Points on a hilly landscape, in no order, each with its height.
From any point a ball rolls to the lowest of the 2 points nearest to it. It stops when none of these is lower. Distance is the straight distance between rows; heights are no part of it.
razib: [100 107 149 115 109  95 172 147 110 114 121 116 153 134 105 100  79  63
 106 150 152 148 134 171 128 112  79 121 102 122 139 133]  height 193
rizo: [100 126 126  80 203 160 147 159 124  92 138 113 166 106 118 197 124 152
 120 163 159 158 124 123  89 177 181 178 131 126 103 155]  height 431
zut: [173 137 160 131 135 159  74  83 169 159  88 112 128 134 109 110 194 162
 116  84 138  65 115 100 143 126 133  96 114 139 111 122]  height 287
nuba: [121 141 132  78 128 127 169 148  95 118 114 116  96 101 112  94 116  82
  81 129 145 149 127 190 119 122  92 201 107 130 146 168]  height 429
rido: [145 137 107  89  91 134 129 123 107 154 128 159  84 123 135  48 123 114
 116  73  76 117 120 121 156 113  86 134  94 128 149 141]  height 174
Relad: [157 140 101 158 131 165  72  82 150 152 124 148 118 146 157 144 186 189
 149  64 101 113 122  52 168 140 153  96 140 127 117  87]  height 542
detu: [114 190 104 106  76 121 124 156 112  94 135 119  92 139 141  59 119 110
 128 125  86 118 101 163 142 131  91  96 115 137 130  93]  height 597
zif: [137 180 160 178  92 102  99 132 131 103 132 120 144 168 128 106 133 111
 137 162 137  96 121 156 121 124 117  59 127 148 127  91]  height 160
munat: [134 161 115  65 144 176 144 132 111 137 111 138  93 121 128  88 156 140
  89  94 114  92 111 149 129 132 110 168  83 140 140 147]  height 153
kufe: [129  14 143 157 146 116 130  87 143 179 119 133 184 130 121 167 104 114
 146 106 168 117 143  80 157 100 103 130 124 112 136 152]  height 226
dezet: [116  31 158 116 159 128 158  88 142 169  99 135 153 103  85 126 114 150
 102 114 161  85 106 138 138  81  93 166  58 122 138 158]  height 86
boneb: [133 176 154 189 131 122 139 132 128 122 139 133 147 136 127 127 105 143
 140 183 100 120 124 161  97 125 153  86  98 139 142 114]  height 403
Ralek: [139  93  99 113 117 156 103  92 158 154 102 148 124 133 131 103 150 146
 131  40  75  94 149  49 183 126 115  46 138 117 130  89]  height 659
fitif: [124 127 105  94  89 127 173 142 118 124 122 148 109 122 121  48  80 132
 124  99  49 103 128 143 153 108  69  56  86 128 150 112]  height 221
maz: [126 118 122  61 168 173 145 124 120 142 113 137 123 109 132 141 149 146
 104  89 132 106 125 111 132 134 112 173  95 131 139 150]  height 177
tipas: [175  98 164 134 158 159  88  59 167 194  85 131 145 122 103 137 189 172
 121  74 147  76 129  89 148 117 125 123 117 135 123 151]  height 258
gaki: [116 179 149 144 118 122 118 154 126  80 123  93 148 157 113 107 131 102
 115 179 148 106 109 174  99 148 127  84 137 133 116  96]  height 129
Gog: [127  89 125 124 144 116 135 142 114 134 147 138 135 120 150 170 111  90
 127 139 158 159 157 130 125 133 128 191 160 114 138 168]  height 319
Komu: [107 129  92 154 101 117  97 136 127 102 141 130 153 148 161 143 117 111
 163 105 101 119 138  78 150 145 129  63 170 112 126  62]  height 211
Padaf: [179 111 171 194 122 125  80  61 166 195 111 149 143 147 128 129 152 167
 143 111 137  92 137  98 140 108 127  97 114 141 147 144]  height 602
Gilu: [142 117 109 128 144 140  72 127 139 116 136 123 144 151 161 180 164 134
 139 101 172 127 134  75 142 168 146 147 193 123 107 109]  height 381
losup: [154 122 177 196 126 104 114 105 142 158 128 140 156 147 129 144 127 123
 144 165 167 113 138 135 110 106 120 124 129 136 144 152]  height 378
vona: [114 199  90  77 125 153 116 164  98  82 154 126  88 123 165 125 171 168
 128  98  99 142  88 121 124 174 141 177 134 134 123 105]  height 367
lik: [117 127 113 123  97 111 169 144  82 129 163 142  77  92 147 120 101  93
 131 111  86 195 146 144 133 116 115 204 122 119 166 161]  height 189
fut: [141 138 169 154 180 136 149 117 143 142 116 117 147 109 101 172 132 165
 120 196 168 121 117 184  69 111 160 163 108 141 129 167]  height 190
pev: [148 166 154 162  74 106  81 114 133 124 120 124 132 167 128  83 149 119
 129 117 131  80 120 132 150 119 101  63 130 139 124  91]  height 179
let: [138 143  85 137  95 145  70  91 143 115 115 130 107 154 151 105 194 181
 155  48  87 104 122  53 189 132 146  66 142 118  99  56]  height 566
Biz: [113 141 121 112 188 174 132 140 138 119 135 136 157 119 140 188 134 173
 138 121 111 122 124  85  99 166 176 133 124 126 118 119]  height 376
faro: [119 163  97 105 108 110 123 183  96  93 163 126  83 109 152 141 141  90
 123 123 128 185 124 157 107 165 130 205 179 128 136 148]  height 231
fura: [ 91  98 139 127 162 133 188 150 104 110 134 120 143  86 113 160  72 115
 103 151 115 188 143 165 109 124 156 171 102 113 132 143]  height 126
lozed: [ 93 151  67  66 121 158 158 173 100  84 142 127 108 102 147 131 111 110
 129  84  64 146 114 114 135 164 129 142 138 119 131  92]  height 299
geku: [118  71 134  75 139 148 122 128 160 140  84  70 167 138  96 147 145  90
 127  95 208 100 129  75 147 137 120  92 167 107  91 112]  height 310
tos: [111  78 144  98 190 132 170 146 129 123 133 120 131  86 107 203 115 157
 116 189 188 169 147 156 106 118 168 223 135 118 119 193]  height 75
gara: [102  85 140 179 147 133 180 116 133 142 128 151 184 108 135 154  58 150
 149 150  76 127 147 119 116 105 127  61  93 123 148 110]  height 207
Toka: [139 118 169 127 179 155 146 103 153 162 102 107 163 110  97 155 143 166
 124 158 168  81 104 149  85 112 142 141  88 148 119 153]  height 209
kigo: [ 78 179  97  97 131 132 165 184  99  64 152 103 106  88 120 138  78 104
 121 118  43 204 136 165 106 175 161 133 132 117 119 116]  height 257
fani: [166 133 158 136 146 152  63  97 181 134  85  94 138 146 112 163 211 163
 122 106 213  90 117 105 121 144 156 108 174 142 107 132]  height 341
nera: [143  22 148  97 177 133 119  85 163 177  92 111 142 119  94 158 157 148
 131 123 229  98 134 111 144 101 110 177 137 127 111 182]  height 247
Vid: [135  66 172  91 103  94 123 107 144 160  90 103 155 145  77  92 134  77
 102 137 214  94 123 139 156 103  68 122 119 141 114 159]  height 266
Kaman: [113 193  71  82  94 144 136 162 100  94 161 131  57 123 161  96 146 161
 144  91  52 146  79 123 132 152 135 152 124 134 132  94]  height 345
fev: [176  99 167 169 107 117  78  52 173 187  95 138 138 139  95  93 165 140
 127  77 145  87 146  88 174 112 113  83 118 135 126 142]  height 611
Teze: [119  94 155 116 168 126 170 134 118 136 119 121 113  94 108 162 117 139
  98 178 177 151 146 185 103  88 131 221 103 132 137 187]  height 90
lam: [132 110 137  63 198 161 143 151 136 120 132 136 142 105 130 200 150 167
 121 147 188 153 129 111 113 151 160 205 146 134 125 181]  height 441
laki: [ 96 168 106 118 155 138 113 185 113  55 149 106 152 131 139 166 126 126
 129 149 126 150 118 126 101 198 186 145 162 122  90 109]  height 167
Sab: [130  37 182 129 130 113 134  74 142 185  91 141 158 105  78  83 116 139
 109  99 151  75 120 131 159  83  73 123  61 143 131 161]  height 112
gom: [153 110 139  96 193 148 106 139 160 126 132 125 136 122 141 219 163 166
 135 155 209 139 138  96 107 160 158 174 186 145 114 167]  height 452
bop: [122 161 128 139 148 134 115 162 125  96 151 119 137 128 146 170 133 123
 124 169 144 147 121 139  93 175 179 154 170 121 112 135]  height 135
vavez: [127 163 110 171  90 121 113 128 136 103 139 140 139 160 145 112 117 149
 168 135  67 100 122 103 134 115 123  23 134 123 126  66]  height 344
vup: [119 153 137 110 135 115 150 171  98  96 153 117  92  97 132 151 115 101
 109 157 139 199 153 172 107 149 150 207 154 123 132 172]  height 215
lag: [143  66 121 107 133 101 117 139 135 136 123 137 117 129 153 164 124  83
 130 154 212 152 158 131 133 118 107 211 194 128 137 187]  height 306
Luba: [129 175 103 134  68 105 159 147 112 124 161 146  81 146 141  66  83 137
 159 131  36 161 112 143 133  98 113  81  94 137 157 107]  height 232
tuz: [ 89 178 141  93 179 155 181 156 110  75 120  98 120 102  91 140  94 122
  84 162 104 174 126 200  89 157 165 150  96 133 109 123]  height 417
dit: [115  94 128 144 106 122 145 118 136 141 112 139 172 137 128 108  94 104
 140 105  97 103 151  96 147 108  86  40 121 125 134  91]  height 128
Kila: [115 119  99 108 148 139 125 145 115 127 149 142 133 119 160 163 121 111
 131 113 134 146 136  91 128 160 137 171 153 118 128 141]  height 334
garen: [112 159  88 110  93 139 171 138 123 108 127 146 116 136 129  61  90 161
 148 123  32 100 136 136 133 106  91  19  99 128 147  81]  height 241
Nore: [141  62 153 133 155 118 146 101 138 163 110 133 146 113 102 154 129 131
 119 160 189 113 131 151 117  88 113 178 110 132 140 170]  height 227
gizeg: [153 142 113 182 126 145  75 109 143 148 145 149 138 152 166 173 170 163
 160 105 119 124 136  61 145 142 169 102 155 131 122  95]  height 563
fet: [ 94 171  88 120 127 129 116 176 104  79 171 132 115 116 163 153 126 121
 151 124  86 167 112 111 116 184 168 150 164 118 112 103]  height 208
guda: [105 159 121 167  64  77 147 153 109 103 161 137 123 150 145  95  70  85
 153 156  87 168 145 147 137 125 110  74 126 132 148 102]  height 168
leka: [145 130  91 109  78 108 109 121 113 160 139 164  75 132 148  78 134  96
 128  83  99 137 134 113 161 117  88 166 122 124 151 148]  height 152
kon: [149 111 176 129 133 133  81 100 193 142  83  71 154 146  80 146 190 133
 126 119 226  82 115 111 121 132 133  82 172 136 102 129]  height 359
rav: [ 95 128 113 177 135 123 142 151 116 106 159 142 161 122 150 172  76 115
 153 164  78 164 147 104 107 152 172  92 146 104 126 111]  height 133
dig: [159 108 169 138 164 162 119  72 160 180  94 121 145 117 104 141 163 170
 125 124 151  72 112 115 105 109 128 129  96 143 132 152]  height 230
livo: [139 105 101 122  88 124 109  94 150 156 117 157 122 145 132  65 124 146
 148  58  57 105 149  69 189 105  93  28 125 123 130  94]  height 649
vukov: [106 149 140 168 162 125 159 153 106 109 158 131 126  97 116 165  92 136
 121 168  76 200 155 157  82 143 197 165 117 114 121 160]  height 74
razuz: [132 105 172 207 151  95 148 130 128 138 151 134 156 110 125 175  92 125
 131 200 147 166 154 165  92 111 164 169 133 128 140 180]  height 36
Zavi: [138 106 136 133 131 119 165 125 106 146 130 142 103  96 121 134 114 127
 104 142 141 150 154 169 124  86 102 221  95 119 163 184]  height 104
Nid: [133 162  84 109  89 135  86 121 124 116 132 138  86 149 160  73 175 152
 143  68  91 105 100  98 163 135 122 108 132 124 112  79]  height 577
mevof: [109 189 139 103 142 137 183 157  98  96 123 100  92  97 106 103 105 101
  79 153 110 170 125 214  90 140 129 165  95 134 130 135]  height 421
ser: [106  55 138  95 164 143 178 114 123 153 106 126 134  88  86 127 113 145
  86 130 164 109 106 168 137  83 103 199  60 125 136 162]  height 105
razu: [105 122 109 165 122 121 129 145 131 108 142 134 175 136 145 158  92 112
 158 141  95 127 147  81 120 150 143  61 152 109 128  82]  height 169
lata: [123  83 143  83 142 110 153 138 128 134 102  87 142 126  86 141 125  89
 112 183 238 125 119 172 118 114 110 163 148 125 103 164]  height 439
kad: [ 98 170 134 134 128 110 158 166  95  89 155 110  94  94 120 127  98  95
 110 147  84 220 148 191  96 148 162 168 133 120 135 151]  height 206
gafu: [107  91 165 155 115  86 175 137 114 130 135 130 153 127 108 127  80  92
 114 174 165 153 142 175 125  89 101 153  84 126 151 155]  height 203
sugus: [ 76 147  74  81 154 160 167 175 111  69 139 129 138  95 136 151  84 120
 133 115  51 151 133 117 111 177 151 112 138 114 111  91]  height 283
pilus: [156 155 172 202 136 118 114 121 139 140 140 135 171 153 137 148 124 138
 150 175 135 112 124 138  96 123 150  89 123 140 137 127]  height 391
Sizet: [117 129  93 136 133 133  99 155 122 104 151 129 144 142 164 171 130 114
 145 101 128 144 138  75 139 170 150 137 179 118 117  95]  height 356
Lofif: [109 179  87 127 111 138 129 146 114  92 141 131 123 143 147 112 114 164
 154 129  50 107 117 115 121 144 139  67 121 114 122  68]  height 373
met: [117 147  95 116 100 128 181 148  93 132 160 143  81 108 143 107  99 121
 141 108  49 175 128 138 126 118 129 155  99 122 162 133]  height 204
Nog: [129 100 123 147 119 127 130 108 124 161 121 151 158 134 137 128 109 112
 136 111 109 115 135  96 148 112 105 101 119 123 145 120]  height 91
tepas: [130 168  69 134  85 128 121 134 131 115 165 145  56 160 162  89 135 190
 180 119  26 137  89  87 128 108 152  89 116 139 138  77]  height 288
Bava: [104 156  98  76 128 152 153 156 101 107 131 127 110 113 133 119 120 104
 106 101 114 129 110 140 120 149 121 158 120 132 137 122]  height 315
dodep: [152  89 135  86 175 177 133  84 143 174 101 148 130 111 117 133 162 179
 111  91 138  86 118 102 139 114 116 184  89 136 135 168]  height 205
Popu: [146 181 113  98 141 172  76 113 127 107 125 131 112 142 162 134 206 199
 131  78 132  96 102  87 152 162 143 133 132 142 113  86]  height 539
zirup: [141 175  96 152  88 119 135 132 123 140 164 153  75 147 153  87 116 163
 163 135  44 142 114 110 125  98 148  97  96 127 154 107]  height 253
Navi: [132 106 123 121  84 100  93 137 126 118 120 119 144 165 139 100 133  61
 125  97 161 114 135 110 158 141  90  97 169 121 121 101]  height 275
Big: [146 130 133 136 105 118  70 129 142 119 116 113 133 159 144 128 170  93
 128 113 183 100 126 116 141 143 121 111 183 124 108 103]  height 300
gisap: [120  62 171 143 122  96 148 105 140 147 109 124 180 132 102 125  96 102
 132 139 178 110 133 143 136  96  89 109  92 132 137 143]  height 159
Kisen: [123 136 153 122 177 138 159 134 143 118 113  95 162 126  85 158 127 135
 109 196 178 127 103 175  75 138 167 129 118 135 103 137]  height 175
ded: [142  89 176 135 114 104 127  95 136 163 107 138 155 129  97  72 116 107
 116 116 142  90 135 130 154  93  70 101  81 141 140 154]  height 137
nen: [ 78  61 117 118 185 133 189 150 116 118 141 119 180  94 120 191  78 115
 128 150 140 181 146 123 112 136 177 166 124 103 109 145]  height 108
Ran: [126 151 135 129 104 149  82 108 149 106  96 108 151 146 119 102 163 138
 122  75 119  68 122  90 153 134 118  39 142 122 105  66]  height 348
Fitul: [103 125 165 181 154  94 160 150 108 109 158 124 143  99 117 168  88 115
 113 195 124 209 162 179  76 130 188 175 133 123 118 172]  height 56
Vali: [117 133 128 150  76  80 162 150  85 132 155 132  89 108 134 104  87  66
 135 130 103 192 150 169 134 103  97 165 116 116 172 156]  height 178
dil: [150 185  97 174 108 124  81 122 124 132 179 152  84 155 175 130 173 174
 170 132  85 143  96  95 132 138 167 144 150 137 125 101]  height 478
sib: [100 129 106 168 134 129 176 132 125 108 136 150 167 128 127 136  62 151
 159 155  50 131 146 124 120 128 124  27 106 117 145  88]  height 229
kiv: [117 133  92 126  86 117  95 140 121 108 141 136 125 149 161 116 132  87
 137 100 117 124 124  96 156 147 108  96 171 117 122  84]  height 249
kot: [ 94  64 138 110 190 132 172 156 128 113 144 109 162  99 107 205  92 127
 125 182 177 191 143 140 100 153 182 191 144 116 101 181]  height 92
vileb: [138 142 148 188 114  89 139 138 113 134 152 143 127 130 139 146 100 108
 126 184 135 171 152 166 110 109 145 154 130 122 153 162]  height 12
venik: [ 78 139 120 148 101  93 172 164 110  86 145 126 152 121 126 118  43  73
 142 157  80 181 153 161 125 138 113  78 123 119 139 100]  height 184
gif: [176 134 102 128 100 136  93  81 139 189 134 172  83 151 131  71 157 160
 144  76  75 117 125  77 174 111 115 117 103 142 141 124]  height 629
semik: [124  50 151 136 140 129 123  95 152 160  95 120 187 126 108 136 111 104
 134  94 156  96 139  82 154 113 107  74 126 120 123 121]  height 198
Dop: [118 141 118 118 134 164 146 114 137 123 104 131 150 128 124 112 120 166
 135 103  65  78 124 108 127 120 109  32  97 124 134  88]  height 280
tebag: [172 156 126 137 146 169  66  91 153 138 120 139 119 145 151 149 208 198
 132  76 139 100 120  79 148 147 157 132 137 144 121 111]  height 522
riba: [129  65 167 187 145  90 153 114 126 153 135 141 145 119 114 153 100 132
 126 174 178 142 146 167 124  81 108 185  98 124 150 178]  height 214
kasel: [133 113 126  72 138 133 111 159 137 112 114  91 137 145 120 147 165  93
 111 145 224 116 119 126 125 158 122 144 192 133  97 129]  height 282
lezor: [ 99 162  54  91 126 156 167 158 118  90 139 145  96 126 140 103  93 175
 151 108  12 120 121 119 118 132 124  62 113 115 133  71]  height 395
Doget: [158 123  85 130  81 116 105  91 137 170 144 165  81 157 143  58 130 165
 162  75  50 118 131  65 174  98 116  72 110 128 138  99]  height 638
Temi: [159  97 156 184 153 103 100 110 146 151 139 141 145 140 150 195 132 119
 152 181 191 139 157 119 107 130 153 165 179 132 124 169]  height 473
Lesur: [140 121 131  56 143 136 107 131 139 127  89  98 114 138 109 123 182 105
  91 122 220  97 114 137 139 148  98 156 160 132 100 147]  height 295
zuv: [117 117 137 126  80  89 143 136 103 133 129 134 134 138 130  91  92  59
 120 118 141 138 140 144 151 112  74 127 118 134 150 147]  height 181
kodot: [ 93 155 149  98 193 151 166 168 121  88 130 101 150 104  97 171 111 129
 100 179 133 178 130 171  84 171 202 165 117 130  93 150]  height 422
gogu: [123 153 141 121 139 138 148 142 121 115 119 110 144 132 108 120 107 100
 109 161 134 117 115 158 102 132 132 108 115 125 128 115]  height 150
Sis: [169 174 119 144 126 140  75 113 136 145 147 160  94 146 170 144 195 186
 142 116 122 117 115 110 127 142 162 160 143 139 132 125]  height 502
Tegi: [150 137 143  95 103 126  71 118 151 125  98 107 123 145 119  93 186  95
  97  86 183  79 124 116 163 137  97 116 160 139 103 121]  height 323
mupad: [149 116 118 141  99 115 117 103 119 172 142 162 109 135 151 102 124 108
 138 104 107 128 134 103 149 107 102 134 115 117 154 144]  height 125
gakop: [108 117 129 153 179 132 152 148 107 118 176 136 140  93 138 195 105 150
 126 157  97 203 154 120  94 153 199 188 126 112 132 180]  height 97
kure: [174 128 116 187 134 120  68  89 144 166 143 158 124 149 168 165 168 142
 151 123 150 125 149  80 146 133 147 145 166 136 137 137]  height 581
zizud: [124 178  85  99 114 147  88 129 110  81 134 130  98 143 171 113 188 185
 140  74  94 109  87  79 154 147 145 117 145 130  95  53]  height 560
rop: [141 138 142 118 130 137 152 118 102 159 120 147  95 101 127  90 121 136
  94 130 112 125 126 166 128  96 104 191  73 132 160 171]  height 118
moke: [154  76 127 105 115 106 113 126 130 146 115 137 126 139 133 133 143  70
 116 124 209 118 151 125 147 117  85 185 172 128 131 171]  height 294
keker: [125  66 129 159 166 142 152 103 127 168 122 148 160 106 136 169 104 138
 134 120 129 124 130 106 128 107 134 148  97 116 144 144]  height 154
raduv: [ 93 152 130 147 119 103 187 159  94  92 140 117 119 103 115 113  63  85
 119 145  70 202 150 192 113 129 134 122 106 122 142 120]  height 195
badaf: [119 194 117 182 104 110 130 148 115 107 164 140 116 136 149 122 101 133
 151 169  67 154 126 151 106 125 160  95 124 128 140 101]  height 416
tubof: [133 176 129 131  95 131  58 115 138  89  96 103 124 155 136  72 193 140
 116  83 136  74 102 116 168 131 123  71 151 125  92  64]  height 377
gino: [121 116 134 105 177 166 128 141 142 128 124 104 168 125 126 194 133 141
 130 135 167 110 124  89 108 158 161 128 150 129 107 126]  height 355
divot: [140  14 156 129 144 118 120  79 158 180  88 117 163 124  92 141 131 119
 131 112 206  99 135 103 157  92  93 144 125 121 125 169]  height 248
nok: [169 122 135 136  96 128  73  81 149 170 106 151 119 146 122  76 160 135
 122  69 110  92 140  86 177 123 107  94 124 132 123 119]  height 620
fadof: [141  65 171 163 159 112 131  97 166 168 112  99 169 129  99 177 126 134
 149 178 215 113 124 132 101 110 137 128 147 130 114 160]  height 352
zurup: [122 177 129 109  94 122 161 163  87 109 144 114  69 106 124  90 111  86
 100 128 104 171 130 196 121 126 107 182 103 129 156 147]  height 425
Dozi: [127 157 100 114 158 181 118 123 128 129 135 138 138 132 151 148 149 177
 139 101  88  99 118  82 121 148 154 108 119 120 127  98]  height 402
per: [136 108 166  98 129 121 136 122 130 142  98 104 140 134  86  96 136  93
 104 149 190  91 115 159 122 111  92 131 110 141 122 152]  height 254
Kosa: [ 87 101 165 129 155 112 201 140 116 114 118  98 136  97  72 132  68 109
  87 178 162 181 132 221 111  97 132 162  74 125 124 138]  height 124
Biku: [126 146 130  95 132 153 163 126 110 144 114 123 113 115 117  87 115 127
  97 117  98 107 117 160 124 109 104 134  77 131 148 145]  height 134
genit: [158 182 143 150  85 104  82 120 118 139 139 145  97 164 144  78 155 125
 128 137 126 103 105 146 129 120 114 118 125 145 134 115]  height 141
nare: [111 153 126 168 146 120 134 153 119 109 158 133 153 125 138 166  96 120
 133 180  97 162 139 140  91 149 184 131 134 123 122 132]  height 101
sur: [159  68 140  83 181 154 115  81 155 176  92 142 131 108 116 166 172 163
 117  99 196  95 134  96 144 116 105 193 136 136 120 174]  height 228
Mege: [111 113 118  86 127 121 129 163 120 104 122  96 138 135 122 144 125  64
 113 137 185 134 123 137 121 153 122 146 167 124 103 116]  height 267
kug: [127  88 140 101 110 121 107 128 146 130  98  87 155 156 100 114 139  60
 114 110 201  94 127 103 150 130  93 101 169 124 101 114]  height 296
Rifi: [ 99 140 150 132 160 136 175 143 128 107 117  92 163 119  89 136  87 109
 107 190 143 140 123 188  93 130 150 109 101 128 111 123]  height 163
mebiz: [ 75 162  78  94 128 138 182 175 110  67 138 122 121  98 131 119  69 106
 131 125  35 165 143 160 111 157 135  97 131 110 131  90]  height 268
timi: [136 145  92 146  66 115  76 100 143 105 122 138  92 169 140  64 173 173
 161  73  75 100 118  73 189 114 126  41 143 130 102  44]  height 584
puvip: [133 142 131 121 153 170 126 104 142 144 107 120 155 131 124 143 147 163
 135  99 112  76 114  95 120 132 134  80 116 130 123 100]  height 423
derok: [115  66 136 166 158 145 159  91 137 171 124 164 170 111 128 138  85 169
 139 115  84 112 130 110 131  87 124  99  78 124 158 132]  height 182
didul: [135  97 145 115 167 136 131 126 150 142 106  96 164 132 105 174 144 129
 132 159 213 108 116 120 107 131 143 130 153 131 102 148]  height 339
mul: [172 164 138 146 107 111  87 119 121 149 132 154  97 151 150 107 168 123
 121 140 147 116 129 150 132 120 111 164 133 142 145 148]  height 109
bek: [128 208 129 142 108 112 102 163 111  81 154 128  83 133 155 121 159 134
 121 171 127 148 115 189 100 153 149 172 154 139 127 133]  height 413
pamis: [101 151 100 113 110 108 118 174 105  81 151 115 123 131 148 137 116  66
 126 131 138 153 119 140 118 170 129 157 179 127 114 116]  height 250
notip: [120  74 164 158  96 100 113 100 160 147  97 123 186 144 114 116 111 100
 138  99 141  95 150  85 162 105  94  23 130 136 136 109]  height 165
Bize: [120 129 101 144 115 135 165 124 134 136 129 152 140 134 134 102  84 171
 165 126  43 107 146 110 131 108 112  19 100 120 149  88]  height 251
lasu: [112 103 126  58 143 125 164 147 120 124 109  97 114 113  98 114 128  76
  83 152 198 130 118 180 121 122  94 184 123 131 115 166]  height 434
Daf: [ 98 100 151  91 158 133 198 130 110 130 105 102 132 100  71 113 102 118
  78 155 158 133 111 201 122  93 102 172  66 126 131 145]  height 117
zirem: [168 129 135 166  96  96  88 116 125 168 140 168 106 149 165 124 143 111
 144 145 154 141 149 134 143 107 112 179 153 131 157 166]  height 76
saze: [178 147 165 148 114 139  46  85 176 142  95 111 121 149 114 117 220 157
 112  89 177  77 128 114 151 132 132  91 162 143 107 116]  height 316
dafa: [108 160 101 143  81 112 190 153 104 117 165 133  78 112 137  89  69 131
 151 132  23 198 131 143 123 103 132 105  91 129 163 113]  height 218
refo: [113  92 130 145 184 151 161 123 115 143 144 144 150  98 141 185 105 150
 127 140 120 155 139 114 108 132 169 180 115 115 143 164]  height 127
pufo: [ 81 122 160 128 168 129 192 153 112 105 130  94 140  85  86 151  73 117
  86 179 124 210 146 206  89 126 172 174  95 118 110 142]  height 131
beme: [123 189  94 171  85  95 100 150 123  94 182 145  87 150 172 110 142 158
 170 144  69 156  96 107 120 135 159 124 151 127 125  78]  height 454
bodoz: [154 127 132 185 112  84 119 130 108 156 160 158 100 113 166 150 112 104
 147 162 134 174 165 137 126 111 119 195 153 121 162 181]  height 41
Darat: [131 179 118 184  79  98  91 143 121 103 163 142 119 155 165 116 134 128
 158 154 104 135 119 126 121 137 142  96 154 131 119  84]  height 433
safu: [134 164  94 115  66 108  91 138 122 117 125 136  87 156 150  48 142 124
 133  97  85 105  94 127 163 126  93  88 128 134 125  85]  height 589
Nitik: [ 92 161  83 118 121 123 146 173 102  87 176 132  98 104 147 146  89 125
 147 120  38 193 127 118 108 163 165 146 134 113 132 121]  height 239
luma: [187 100 146 178 141 130  78  67 157 191 120 158 132 138 147 154 168 146
 142 120 164 112 148  89 146 114 121 154 147 140 140 165]  height 591
dab: [114 191  68 108  89 133 132 155 114  77 162 133  52 141 150  81 130 185
 171 110  32 141  77 121 126 125 150 117 118 130 123  67]  height 321
nosi: [140 149 122 169  59  76 125 138 111 145 172 159 108 157 156  93 100  96
 155 138  96 160 139 132 140 107 105 110 120 125 154 130]  height 144
Muf: [110 209 137 117 156 149 135 160 112  76 133 103 120 118 117 131 125 132
  92 173 119 146 113 188  85 167 173 141 121 139 106 118]  height 411
nas: [163  77 186 164 131 110 104  82 157 173 107 122 158 149 103 140 150 121
 139 146 205  98 134 126 130 101 103 121 143 138 126 158]  height 365
rogu: [159  84 149 116 104  96  91  96 141 158  98 131 130 145 111  98 146  82
 112 115 192 106 149 132 156 117  71 144 147 135 128 167]  height 281
nobog: [130 185 108  92 135 151 105 154 118  83 138 121 105 136 156 123 175 140
 107 125 147 112  98 143 116 169 140 160 155 138 110 109]  height 387
zivet: [136 146 118 145  44  80 131 145  99 135 150 152  92 141 147  72 105  66
 130 120 113 163 140 153 149 113  76 142 125 128 168 139]  height 164
kimo: [131 154 110 143 115 149 115 113 147 112 106 129 136 149 127 101 132 183
 155 104  61  74 130  91 138 119 122  11 128 121 125  59]  height 311
tezak: [157  95 152 137 170 134 103 113 159 150 121 131 137 133 136 209 157 151
 153 180 222 118 144 117 102 125 153 171 190 137 118 182]  height 463
Gil: [152 114 125  63 123 133  95 111 133 136  94 114 107 133 105  82 179  96
  85  93 179  87 121 129 161 142  75 151 146 139 109 146]  height 308
Zago: [127  54 146  96 152 139 122 123 166 157  97  74 169 141  92 175 153 116
 146 130 236 105 117  93 128 126 130 107 169 121  95 138]  height 325
tik: [147 113 146 110 139 129 129 113 133 151 108 131 124 122 114 125 148 130
 107 145 182 102 129 158 114 110 106 179 125 143 131 171]  height 240
Tavo: [115 139  70  71 102 146 162 141 110 123 128 147  84 116 136  66 109 134
 127  74  47 115 112 117 149 121  94  96 104 126 143 111]  height 199
gusek: [145 129 167 132 128 160  87  84 172 135  69  94 154 134  87 106 173 154
 112  78 135  52 124  89 146 127 131  34 119 126 101  97]  height 318
reb: [139 202 139 112 147 148 107 150 119  98 137 119  97 130 130 127 170 140
  99 171 161 117 104 188  96 151 152 160 136 144 119 137]  height 401

Where does a ball stop that starts at each point below?
livo: tebag
nera: tos
pilus: vileb
Ralek: tebag
Dozi: vileb
lozed: vileb
fani: gaki
Kaman: nosi
Temi: vileb
Ran: gaki

Two balls start at each pair of points below. Name the first point that both come to, or write none.
boneb / Muf: none
kon / Tegi: Navi
Bize / badaf: vukov
Kila / nobog: zivet
Gilu / Sis: Navi
